Points, in no order, along strands that fork, close into loops and pass close to each other.
In the rows, 128 means zero.
Points whose rows are less than 160 apart are linked; no others are. Some points are linked to none.
<729>: [144 156 179 134  72 122 196 116 135 159  94 140 151 142 120  74  80 162
 145 127 119  94 116  92 128 167 153  91 174 103 132 115 168 105 172 151
 106]
<894>: [169 114 115  92 118 122 155 138 104 140 112 129 109 109 190  87 114 149
 130 143 158 146 100 101 139 147 116 134 152  98 110 178 139  87 150 159
  63]
<110>: [149 138  71  74 145 127 184 135 150 149 112 100  85 105 142 104 126 161
 103 120 143 142 153 121  64 129 117 150 139 154 162 118 133 172 169 112
 122]
<610>: [100 100 185 158 107 121  52  66 133 117 145  86 162 141 105 104 166  96
 172 134  96  92 114 165 117 106 115 118  89 144 117  80 155 131 119  95
 179]
<640>: [123 141  71  76  72 116 222 158 160 130  96 161 123 136 170 124 110 167
 158 112 169 112 156 109 141 135 167 163 159 109 107 113 132 120 148 141
 134]
<486>: [161 150 136  65  91 147 183 193 155 172  95 124  75 159 146  95  80 149
  95 150 166  98 141  97 104 121 135  94 167 160  92  93 129 157 168 117
 115]
<1218>: [145 140 102 132 132 138 149 115  58  77 174 141 166 137 145 129 165 125
 156 105 153 174 120 119  84 123  99 122 111 128 120 151 130 149 113 149
 142]
<509>: [161 127 125 172 135 105 133 177 162 117 146 139 102  94 142 114 152 142
  28 160 117 164 160 113 126 101  78 123 133 155 103 154 127 133 162 125
 120]
<1040>: [123 137 132 162 116 107 118  77 100 116 139 152 190 123 127 156 140 106
 178 106 139  86 101 122 113 109 169 136 141 114 103 166 118 150 112 135
 149]
<684>: [141 150 168 104  65 125 169 161 136 175  98 139 127 151 141  99  84 136
 148 148  96 109 121  75 167 184 139 103 181  72 122 100 148  61 129 165
  72]
<1527>: [141 144  72  73  80  92 199 150 156 124 145 118 109 107 157  84 126 171
  73 129 123 168 187  79 117 125  95 124 141 139 168 109 110 141 165 130
 103]
<136>: [101 104 182 110 127 120  89 119  92  97 145 145 138 124 129 121 192 104
 137  96 112 134 140 154 113 124 125 146 102 141 133 139  95  92  92  98
 116]
<238>: [126  99  61 128 145  92 130 169 145 135 140 123 108 105 141 133 134 130
 127 123 162 127 119 123 132  75 163 159 110 148 101 145 111  90 124  52
 168]
<959>: [122 152 106 134 117 140 116 116 135 143 157 104 149  96  99  96 124 157
 114 199 118 182  80 152 147 114  82 113 129 144 105 143 171 111 148 128
 165]
<431>: [166 134 142 131 103  64 192 131 145 147 135 151 165 119 186  76 170 147
 156 142 160  99 151  97 135  89 161 138 142 108 129 131 127 134 208 160
 138]
<730>: [ 93 197  74  85 110 149 144 167  84  99 119 133 104 148 153 147  87 104
 164 105 143 145  62  74 124 171  75 121 147 108 133 138 126  93  80 179
 119]
<1257>: [105 125 143  95 169 142  71 170 125  96  87  81  94 100 147 159 186 101
 137 114 163 172 127 124 177 161 101 158 124 127 146 126 128  81 113  96
  89]
<413>: [146 120 221 178 127 111  53  93 124 127 136 111 109 127 129  66 155 132
  43 147 107 148 138 133  98 102  71 114 112 184 111 135 136 160 130 127
 142]
<1198>: [ 97  73  73 144 136 141 117 106  63 134 102 188 127 164 112 168 110 138
 140  68 140 129  78 120  91 146 114 155 108 126 122 127 103  84  84 134
 117]
<625>: [120 114 100 119 147  94 114  82 135  80 142  99 162  73 137 134 148 127
 161 147 116 161 128 155 146 126 141 159 120 115 138 142 135 120 111 121
 145]
<213>: [115 122 146 146 171 130 121 108 154 119 116 103 156 137  73 183 168  98
 141 127 107  92 127 167 152 156 147 114 111 147 168 100 111 138 101  80
 135]
<840>: [ 75 110 139 184 127 134  93  75 153 141 171 120 142 150 132 140 110 147
 142 130 108 123  99 150  99 146 128 120 106 121  91 119 142 105 131 134
 106]
<1277>: [ 74 103 183 130 124 130 110 118 161  55 152 155 162 126 114 151 184  93
 184  83 110 141 126 182 150 148 132 106  83 134 193  79 113 109  20 116
 171]
<794>: [141 154 120 116 123 138 153 171  85 111  87 131 136 147 104 119  79 107
 181 137 116  89  93  78 112 207 153 131 130  99 118 100 126 143 101 171
 144]
<1172>: [159 109 125 127 143 140 130 131 100 106 115 123 129 171  95 167  91 106
 140  85 138  78 119 109 127 162 154 122  96 133 167 143  95 104  42  84
 126]
<964>: [111 137 129 153 162 157 138 129 176 129  98  94  88  58 136 126 155 155
 119 142 137 150 131 147 159 130 125 170 152 112 146 156 141 124 175 112
 105]
<973>: [141 115 170 181 141 143  92  89  94 103 141 124 119 152 189 128 159  79
 109 119 142 132 141 127 105 140 104 117 138 132  77 162 150 143 134 131
  90]
<1600>: [133  98 170 149 146 133  81  48 139  62 153 109 157 128 154 111 175  77
 148 147 142 112  94 139 147 133 120 110 100 149 145 170 135 132  62 106
 166]
<962>: [165 117 116 189 104  88  93 107 121 134 154 141  93  83 141 100 149 149
  89 177 138 157  68 101 137  71 103 167 112 158 119 163 126 109 143 119
 195]
<802>: [113  73 124 158 129 163  62  90 145 122 100 146  76 117 126 153 166 131
 120 128 151 113  60 159 117 117 112 125 149 151 105 158 128  86 114 116
 135]
<844>: [142 184 151 107 156 123 151 146  84 124 113  96 141 133 126 101 107  98
 163 108 132 115 147 120 105 190 134 152 102 116 143  98 135 145 106 141
  92]
<990>: [101 147 155  78 154  80 141 142 150  88 123 101 136  96 109 128 188 104
 110  70 104 157 142  97 144 100  81 134  75 148 205 150  63 106 109 109
 116]
<398>: [145 101  75 107 151 138 136 101  98 152 107 122 101 119 147 120  96 168
 128  98 165 149 108 125  74 109 106 146 146 129 133 145 130 152 137 114
 114]
<1465>: [129 126 196 159 107 124 117 143 152 159 167 101 151 101 126 113 138 133
 121 154 141  57 124 123 131  45 157 121  92 114 124 151  98 115 167 122
 142]
<68>: [200 107 135 124 113 134 142 144 161 161 155 124 105 117 125 128 111 154
  66 167 148 104 163  93  92  84 138 118 140 177 144 144 106 184 144 103
 147]
<1016>: [165 150 131  86 124 146 107 167 122 111  97 143  74  94 125 140  91 126
  84 132 152  99 127 113  80 122 120 113 163 139  98 143 109 131 106 123
  99]
<109>: [126 176 159 141 147 196 104 174  90 102 101 138 112 146 108 151 103  84
 163 112  84 163 138 143 149 219  98 136 140  88 144  95 134 102  67 145
 109]
<1334>: [111 131 207 137 156 129  62  95 162 110  98  70 121 136 114  74 145 110
  82 136 114 145 169 184 118 114  89  98 101 149 121 115 152 159 149 127
 105]
<916>: [120 149  37 112 118 177 145 113  86 125  91 148  85 128 155 161  92 148
 100  87 139 138 124 105  96 123 100 135 165 115 137 157 135 126 128 144
  94]
<66>: [104 147 114  90 165 132 132 144 124  57 108 125 103 141 133 191 130 112
 181  57 166 170 100 131 128 172 131 142 114 121 191 109  80 101  35 118
 147]
<859>: [136 106 130 172 156 112 130 141 110 130 153 130 121 117 181 113 177 114
 101 138 121 175 172 126 135 130  97 129 133 132 119 139 133 141 188 125
 100]
<359>: [ 56 140 125 125 126  53 131  86 141 120 157 116 163 115 106 167 181 123
 169  76 104 149 116 168 162  59 140 145  99 177 165 141  58  90 114 126
 176]
<542>: [143  93 188 189 120 103  44 102 152  88 162 116  97 100 156  73 169 125
  93 173 114 155 102 120 133 108  89 149 107 179 105 138 135 119 126 118
 171]
<757>: [133 108 157 179 108 125  62  12 115 150 174 100 139 138 133  99 161 103
 155 140 109 121 100 134  98 102  95 139 117 145 126 131 182 172 121 131
 141]
<1435>: [172 134 158 161 143 125  88  85 111 139 113 131 166 108 126 145 147  90
 161 107 138  39 126 135  92 101 195 140 157 126 101 145 128 201 143 132
 139]
<685>: [ 91 127 155 168  97  89  98  59 129 131 182 149 151 103 122 143 157 110
 179 104 104 110  92 144 133  56 149 152 102 145 136 161 104 114 120 128
 161]
<448>: [161 148 116 120 167 171 144 134  86  81 114 141 110 130 117 148 162  92
 120  94 157 159 126 114  97 143 117 124 121 150 127 141 121 167  77 111
 118]
<1181>: [112 136  99  60 140 120 128 159 116  47 144 144  73 127 159 179 105 109
 147  84 146 184 105  92  88 121 100 109 102 135 151 144  99 105  54 130
 145]
<627>: [ 75 137 119  94 160  55 153 123 168  96 126 122 170 110 113 185 181 114
 116  68 117 148 137 146 166  86 115 131  98 152 195 143  63  96  89  82
 195]
<292>: [135 100  75  92  94 150 171 141 162 144  96 152 135 120 150 134  91 152
 134 145 142 104 139 130 139 164 205 170 147 107  98 128 145 146 132 129
 120]
<1154>: [163 113  61  88 101 137 148 165 149 143 131 113 122 147 131 124  69 171
 110 155 162 166 121 114  97 160 125  96 152 131 107 102 172 111 136  85
 124]
<1134>: [ 92 136 163 119 143 155 144 169 153 148 129  92 186 123  61 102  99 147
 111 146 106 106 124 121 163 123 119 115  96 113 136 123 139 104 167 126
 139]
<907>: [160 135 154 176 116 101  92 112 120 168 155 120 114 109 147 101 135 138
 101 185 104 141 112 156  99  82 134  89 184 140 100 122 156 170 204 125
 140]
<1346>: [133 131 208 154 154  66 101 126 144 109 127  74 154 104 160  91 169  86
 105 109  99  97 158  86 132  90 110 140  97 132 143 144 122 143 159 117
 114]
<1385>: [121 157 124 100 106 136 199 170 146 162  97 158 129 113 136 143 149 122
  93 127 117  76 202 119 116  87 163 155 128 130 133 105 112 178 185 128
 109]
<1543>: [125 142  68 141 152 127 159 147  47 159  82 147  98 187 109 131  90 118
 159  73 115 136 160  95 119 195 136 169 109 120 147 133 106 114  98 157
 135]
<1023>: [147 126 115 110 100 177 170 120 133 201 115 194  99 145 126 122  73 184
 104 143 122 109 151 144  97 108 149 107 199 141 122 146 154 190 179 120
 106]
<8>: [116 170 151 105 116 165 150 169 114 169 113 135 110 143  92 120  70 143
  85 149 104 144 156 157 130 163 105 103 160 116 133 116 136 126 128 129
 100]
<548>: [161 137  71  82 137  79 159 127 110 124 109 139 101 125 168 127 135 132
 136  97 151 142 181 113 129 125 154 190 124 144 120 154  75 137 119 140
  81]
<558>: [167 161 164 137 137 161 132 140 154  79 175 104 161 142 134 145 126  92
 111 147 121 140 168 129 108 150 103  82  90 129 139 135 165 156  77 137
  84]
<1514>: [132 153 159 145 109  79  68  96 128 158 163  84 125 116 124 138 155 106
 101 175  77 158 127 192 103  71  91 102 127 136 103  94 153 154 171 120
 150]
<970>: [ 86 147 137 143 125 163 124 113 129 150 150 126 117 134  95 127 105 174
  65 127 100 172 153 179 114 110  78 113 152 139 124 152 131 103 155 135
  92]
<703>: [171  85  88 129 143  82 157 147 119 189 156 138 134 129 175 111 158 141
  92 163 139 152 180  94 116 108 155 165 126 128 104 154 120 150 181 111
 115]
<1221>: [159 126 114 153 146 123 146 133 155 140 168 121 112 111 104 124 135 157
  45 133 123 135 163  88 101  87  97 119  96 177 170 172 112 146 126 100
 138]
<1423>: [100 174 134 115 156 187  99 179 109 101  99  92 107 145 119 182 187  73
 168  90 136 169 128 138 183 189  98 145 127  94 173 104 136  92  74 121
 102]
<1294>: [101 115 141 152 134 120  87 128 149 134 139 117 123 137  95 182 174 117
  88 171 112 131 112 168 129  61 109 103 112 165 120  91 121 132 147 112
 150]
<590>: [129 144 183 105  80 123 168 158 209 156 106 128 115 119 143  95 145 152
  70 185  98 126 187 122 141 108 114 112 165 116 112  81 160 140 202 142
  97]
<277>: [121 135  96 105 159  88 160 173  93 117 137 131 209 138 128 153 121 134
 156 152 100 166 191 155 132 160 165 140  89 107 119 103 143 142 110 155
 153]
<370>: [122 155 193 173 109 159 152 140 131 165 107 115 143 159 129  81 110 158
 114 142 144 112 110 139 136 126 109  94 174 103 101 128 159 133 211 145
 118]
<1046>: [132 100  87 123 169 169  99 136 136 129 144 101 102 146 117 153 111 143
 103 175 143 170 107 162  92 166 105 102 141 129  94 105 162 125 129 112
 116]
<1313>: [100 153 145 139 133 174 134 150 153 112 142 117 122 137 107 149  96 130
 134  95 143 123 101 101 154 151  97 122 119 127 138 172 104  90 108 128
  87]
<194>: [ 74  99 121 141 152 107  97 146 105  84 132 133 165 151  93 149 103 142
 194 107 133 155 115 152 170 174 142 145 108  99 122 124  98  83  89 129
 168]
<1147>: [149 100  65 121 135  68 146 163 118 156 163 128 156 135 140 138 170 138
 129 155 159 136 149 119 170  86 175 159 112 142  72 132 121 139 163 108
 158]
<911>: [122 124 127 113 187 121 117 146 147 134  83  91 113  91 131 108 188 115
 106 117 144 154 150 136 193 129 109 182 122 127 144 157 111  87 158 101
 119]
<337>: [120 166 136  72  76 126 174 179 170 117 129 117 115 118 135 124  65 144
 155 156 130 122 118  67 149 154 139 116 149  86 143 126 137  90 116 170
 102]
<32>: [121 142  57 147 112 133 153 140 117 190 163 144  94 130 137 138 110 170
  92 120 140 133 159 159  77  51 113 108 165 138 133 114 120 123 188  96
 150]
<348>: [141  88 161 189 155 176  95  64  83 111 115 142 153 172  67 112 132  86
 139 133 126  94 116 160 155 182 136  97 103 161 156 130 125 145  69 105
 190]
<174>: [148  59 108 166 142 153  65  60 155 121 114 122 108 132 112 147 141 126
  97 148 159  61  34 136 147 105 164 118 128 149 124 147 133 119 120 126
 155]
<972>: [165 105 139 135 141 164  82 138 139 125  92 154  73 111 131 136  71 164
  65 154 153  78 100 142 107 109 152  98 169 123  86 154 136 148 136 141
 120]
<1088>: [142 155 119  72 124 165 107 163 143 122  79 120  53 113 112 165  79 128
 111 157 121  98 108 112  99 183 132 135 158 116 133  98 149 158  86 142
  77]
<364>: [163  75 110 108 122 159 145 118 115 218 114 198 124 163 140 127  92 158
 113 143 129  92 125 115 115 146 164 131 167 136 112 162 155 218 141 147
 110]
<643>: [ 96 108 139 123 162 122  90 130 186  82 171 105 147  93 138 182 139 101
 148 116 106 176 128 144 142 137 147 124  90  97 153 148 117  94  88 112
 105]
<1415>: [175  81 126  96  88 140 181 106 196 169  84 171 112 130 169  80  96 190
 118 177 169 104 105  76 113 124 150 123 166 104 130 136 179 117 161 156
 118]
<38>: [120 115  79 170 161 130 167 128  91 152 167 138 178 177  93 153 119 136
 158 121 104 164 185 145 135 172 139 137  76 115 155 105 138 142  83 128
 157]
<1522>: [111 108 136  99 134 108 164 199 154 146 104  84 166 141  81 122  88 131
 145 141 101  79 141  82 168 131 157 135  82  94 137 115 124 100 142 126
 133]
<826>: [150  67 162 174 136 162 105 115  78 102 120 176 134 190  93 150 142  90
 150 100 131  94  97 128 128 179 133 106 111 163 138 114  91 121  70  99
 148]
<793>: [169 144 195  97  88 130 157 106 174 159 106 137 110 119 178  80 124 132
 106 165 101 115 174 115 113 129 126 118 176 132 129 125 158 208 186 153
  82]
<1224>: [ 99 175 152 141 115 132 136 109 116  89 118 115 137  82 158 110 133 116
 161  86 133 106 118 112 142 102 119 140 152  77 131 166 122 108 174 176
  99]
<534>: [ 95  98 183 170 133 161  74  96 160 121 131  81 132 139  62 100 125 116
 119 151 128  54 103 159 151  98 146 101 104 152  96  81 119 107 135 105
 175]
<104>: [135  90 194 152 135 172  50  93 106 100 135 132 117 187 153  98 125 115
 113 142 137 151 126 164 105 142  80  92 115 125  66 146 171 126  99 154
 101]
<437>: [115 133 113 219 112 145 110  84 119 176 159 147 127 156 102 160 114 124
 149 147 104 109  99 163 102 127 147 115 140 120  88 108 154 139 164 142
 131]
<1044>: [178 146 118 173 126  77 125  96 137 133 197 131 135  88 138 121 171 118
 120 162 116 149 105  95 143  71 138 158 100 167 125 188 106 156 111 113
 188]
<714>: [100 139  70 106 146 129 143 131  74  69  88 134 142 126 130 131 110 129
 167  50 190 148  94 129 141 122 111 149 131 153 109 157  95 102 110 127
 158]
<899>: [ 50 100 167 142 115 111  82  86 164  78 166 151 152 142 134 164 188  98
 219 101 129 136 106 170 169 154 145  96 101 138 134 107 118  79  62 130
 188]
<1061>: [190 132 146 123 136 134  99 123 106 160 113 145 142  90 126 106 129 118
 110 195 136 118 127 135 121  95 140  98 171 144  83 141 152 224 169 124
 137]
<1472>: [129 153  90 118 122 145 182 138  73 205  84 162  97 165 131  90  75 120
 158  95 123  95 130  86 132 178 132 156 138 118 122 144 106 150 154 155
  94]
<1175>: [135 150  74 117 154  80 140  89 117 183 153 124 138 117  96 169 178 142
 120 128 118 144 178 163 143  68 147 159 107 163 156 138 117 168 132  93
 150]
<471>: [144 125 149 106 169 117 126 130  71 127 107  99 187 134 136  98 141  96
 161 134 112 155 179 147 157 182 143 154  94 121 114 117 154 148 100 143
 124]
<850>: [100 204 119  50  65 121 177 195 178 135 122 114  85 103 156 112 104 138
 139 137 107 136 121  83 152 110 102 133 198 105 154  93 106  86 155 161
 104]
<306>: [126  70 123 151 142 154  64  67 104  71 117 163 169 116 137 130 154  98
 155 123 140 136  66 132 139 144 110 117  92 132 121 151 158 109  50 148
 148]
<833>: [157 109 141 157 132 155  62  31 130 145 150 107 127 157  91 117 116 128
 111 148 111  92  64 149 126 120 141 107 124 157 121 148 168 161 101 140
 155]
<641>: [140 134 126 165 117  67 127 143 150 125 196 107 152 118 128  87 123 173
  95 180 116 197  77 131 152  98  77  98 128 157 115 113 145  96 176 123
 154]
<566>: [100  53 124 155 131 153 104 111 136 139 130 137 105 159 109 164 150 141
 121 112 149 106 100 165 119 135 119 134 121 166 113 150  91  53 105  61
 124]
<82>: [118 113  96 146 134 137 102 192 146 126 120  98 113 112 104 146 137 129
 101 144 149 110 123 138 143  61 130 114 101 148 107 118 118 110 155  68
 178]
<248>: [126 146  86  95  99  78 182 142 145  90 145 127 113 106 191  66 130 163
  81 134  94 192 162  81 146 144 113 127 165 102 182 106 110  98 161 183
  74]
<1426>: [118 159 150 159 124  87 161 125 159 137 155 124 159  98 156 110 159 138
 151 123 128 115 150 127 133  58 144 148 125  97 129 129 111 113 185 150
 134]
<975>: [151  85 153 139 164 141 110 133 119 149 153  94 123 121 101 115 102 130
 115 128 122  68 135 114  90 146 163 129 115 120 107 114 116 158 137 115
 114]
<1271>: [113 140 136 151 118 141 124 146  96 151 169 121 196 131  81 115  94 139
 123 177  85 141 117 161 164 156 110 105  99 111 107 108 157 104 148 130
 153]
<753>: [109 146  54 138 148 139 180 141 108 135 106 145 142 166  94 146  86 130
 160 103 113 156 207 117 153 204 129 160 113  97 155 123 117 120  76 159
 123]
<1552>: [102 107 166 126 175 158  56 110 165 121 121  53 124 136  65  91 122 123
  90 169 112 120 115 177 135 134 130  93 108 140 128  91 152 139 142 118
 110]
<782>: [130  98  86 163 166 148 123  92  99 157 135 124 121 146 108 133 173 115
 132 160 167 146  93 143 145 119 144 133 103 177 117 151 149 150 129  90
 155]
<197>: [139 134 164 120 164 146 115 133 168 119  93 102 140 118 111 150 155  82
 142 129 130  83 159 126 189 171 160 121 120 111 158 117 126 146 103 116
  92]
<1394>: [180 122 113 152 100 141 145 138 126 181 140 159 117 104 150 117 102 155
 111 183 164 105 113 140 141  77 159 132 147 103 117 177 156 119 172 126
 164]
<1539>: [127 167  31 132 100  89 162  89 116 130 156 144 152 101 144 154 103 181
 148 103 154 131 102 131 113  67 161 152 152 120 136 141 112 144 137 154
 167]
<135>: [ 66 102 128 156  92 107  83  93 145  97 159 163 135 112 120 184 155 115
 195 127 127 122  53 153 158 107 156 127 114 148 110 129 114  86  97 120
 187]
<464>: [155 129 174 110  93 112 160 129 149 185 135 151 139 132 129 121 129 114
 133 134 112  79 183 112 104 122 179 132 140 113 116  98 128 211 175 140
  91]
<670>: [ 81  75  80 136 128 130 123  87  96 152  95 167 112 146 111 137 130 154
 156  57 148 110 106 169 116  95 155 170 130 157 118 163 103  73 104  77
 148]
<1540>: [ 91 174  95  88 129 107 175 180 123  74 130 124 122 102 143 150 128 114
 128 109  95 150 172 118 132 119 116 135 139 101 148 111  95 120 140 139
  93]
<816>: [159  92 114  53  77 135 155 120 171 151  81 152 121 131 155  90  83 153
 120 184 140 107 103 112 123 157 196 130 178  93 108  99 161 116 140 149
  91]
<489>: [ 73 134 145  95 171 120 138 172 174  99 168 117 162 122 104 178 126 111
 158 115 111 186 139 105 156 155 112 108  59  91 162 117 123 122  89 145
 124]
<310>: [180 137 139 110 100 139 150 193 168 162 121 140  60 130 153  84  86 174
  60 154 189 101 158  95  93  94 129 120 145 164 142 157 112 190 179 136
 126]
<934>: [104 127 109 182 134 125 165 109  96 161 122 153 151 123  95 175 131 131
 158 122 122  99 151 138 125 139 171 153 152 103 104 129 122 157 149 135
 143]
<1106>: [106 137 115 149 159 163 139 146 125 106 155 125 132 137 122 158 153 120
 141 146 121 192 133 167 108 165 110 101 136 116 118  73 167 138 139 139
 128]
<48>: [ 95 152 108  68 117 133 194 201 184 173  82 132 107 117 113 158 148 114
 126 106 130  72 196 106 161 121 155 182 118 105 145  89 112 144 153 128
 104]
<287>: [100 148 111 119 129  93 134 174 131  64 157 125 110  96 139 125 130 134
 111  73 154 160 143 116 100  81  89 123 124 177 139 130  60 117 125  80
 158]
<15>: [115 149 193 115 151  95 111 107 158  70 112  80 147 113 143 130 173  63
 132  91  91 132 141 118 129 124  79 130  79 115 185 124 132 136 110 114
  93]
<1292>: [108 136  39 106 136 100 153 171 150 105 130 122 110 114 137 141 120 128
 131  66 170 154 179 119 131  72 113 150 101 154 137 141  93 101 126  70
 153]
<884>: [154 136  65  89  96  90 183 106 121 135 137 156 196  97 155 100 122 182
 151 134 161 119 106 101 140 113 149 148 131 122 127 189 129 133 132 177
 156]
<183>: [115 120  85 149 135 155 155 174 153 164  97 149 118 128 109 177 104 117
 146 169 147  81 144 138 150 128 178 157 161 107 105 113 139 134 155 115
 132]
<504>: [143 100 133 139 134 122 112  68  77 164 106 145 158 128 166  86 100 140
 140 146 118 138  94 145 122 173 143 102 170  82  99 124 199 153 153 151
 115]
<776>: [132 142 177  80 163 132 102 196 135 110 108  98  97 121 116 148 151 102
  67 130 105 162 170 139  97 126  85  97 114 127 129 102 122 134 134 120
  91]
<614>: [163 144 113  94 146  75 102  96 100 146 152 113 172  82 113 136 152 132
 145 181 101 147 140 169 123  99 160 145 109 147 123 121 131 164 111  87
 162]
<1582>: [153 104 166 145 140 141  75  89  77 126  73 137 133 145 100 129  65 104
 146 105  84  83  98  99 105 187 115 137 112  85 144 124 132 121  76 176
 103]
<1105>: [148 131 131  82 123 153 123 173 140 155  78 110  78 142 102 101  64 109
 144 163 128  57 106  91 138 181 165 142 141 119 121  88 126 138 109 151
 111]
<171>: [137 174  38 109 124  57 153  94 106 161 177 110 152 119 113 170 143 182
 150  94 118 133 152 149 116  59 175 166 124 156 131 118  93 161 129 132
 178]
<377>: [118 111 188 146 141 126  71 113 166  73 115 108 139 118 101 169 214  92
 100 143 106 138 119 193 118 126 110  97 121 150 158  79 130 123 112  87
 149]
<29>: [109 133 141 117 143 100 143 175 157 111 103  99 174 117  92 146 102  85
 167 120 133  86 153  90 192 164 157 148 109 107 142 129 105 117  84 128
 131]
<1211>: [107 142  92 156 109 145 126  90 101 156 186 149 103 141 129 118 143 184
  87 115 112 168 134 160 105  73  90 122 165 157 123 117 118 103 176 119
 123]
<1000>: [146  98 151 179 162 196  63  56  99 105 102 148 152 160  77 101  88 125
 129 138  97 102 103 165 142 168 120  84 125 124 126 137 172 167  90 153
 155]
<432>: [ 81 134 142  97 140 171 125 138 122  80 138 135 107 155 136 154 186 107
 167  56 145 202 130 148 180 157  88 141 107 132 209 106  85  72  69 132
 111]
<1200>: [124 163 104  82 107 130 140 192 129  79 127 139 116 140 141 153  71 112
 179 125 114 123  91  60 145 192 125 124 114 102 135 125 122 114  70 162
 133]
<1594>: [135 138 140 137 160 203 140 144  72 103 116 154  93 162  90 127 134 125
 143 106 134 182 124 153 118 174 100 127 110 113 137 102 141 133  85 122
 113]
<1304>: [159 158 185 127 114 110 139 148 112 106 169 120 156 163 157 108 119 121
 111 124 110 149 169 103  99 155  99  68 113 110 108 108 168 136 139 148
  86]
<1311>: [172  90 134 147 116 138 108 143 101 170 108 166 128 104 134 127  92 147
  94 131 148  88  77 140 104  90 150  99 166 110  82 130 126 112 173 126
 134]
<441>: [130 117 123 115 119 148 185 177 139 216 109 146  81 168 127  88  86 160
 127 147 171  93 138 127 130 110 168 104 155 119 115  94 151 184 201 112
 111]
<251>: [154 138 116  77  48  77 243 141 155 142 127 167 159 143 173  81 149 158
 129 132 174 121 173  90 161 101 172 185 157 134 119 106 101 120 178 150
 128]
<1326>: [ 83 157 172 154 123 130 104  86 125  87  97 126 124 110 161 137 120  77
 182  66 103 106 114 117 156 168 129 152 133  81 144 157 119  95 100 150
 104]
<967>: [131 169 155 105  82 119 164 161 144 176 133 155 127 140 128 121 101 169
  76 155  96 143 169 136 136 138 130  61 175 130 105 102 134 111 182 148
  69]
<1226>: [131 103 171 149 146 157  72  84 102  85  94 137 126 129 158 132 111  78
 163  92 119 115  96 122 113 193 128 129 106  79 152 133 157  97  36 151
 120]
<254>: [107 167  31  76 100 157 154 149 107 103  97 131  74 137 168 144 101 129
 145  92 131 127 102  89 119 157  84 147 170  96 146 128 123  98 146 188
 108]
<1205>: [147 128 206 174 101 145  80 120  90 109 150 128 157 203 157  99  81 107
 127 118 104 138 129 130 101 173  97  80 115 104  86 107 173 127  85 160
 102]
<1550>: [120 109 128 158 100 113 116  85  71 114 183 148 137 128 133 122 178 142
 133  96 119 155  98 145  65  96  95 125 148 154 117 144 102 123 173 149
 139]

A tip is a point with one link. Name the tips that can be reached along the links from each point below, in the order of the rows.
<972>: <370>, <1472>, <850>, <248>, <1394>
<104>: <558>, <364>, <1061>, <641>, <287>
<757>: <1198>, <1172>, <1044>
<66>: <964>, <1181>, <1154>, <32>, <48>
<171>: <489>, <884>

A piece is all that can be reached along the links. How many separate loops has the piece of each point below (a circle has one, a figure eight two, a Y none), and how many tips (points with one link)?
<337>: loops 0, tips 5
<757>: loops 0, tips 3
<1211>: loops 0, tips 5
<907>: loops 0, tips 5
<1226>: loops 0, tips 8
<171>: loops 0, tips 2
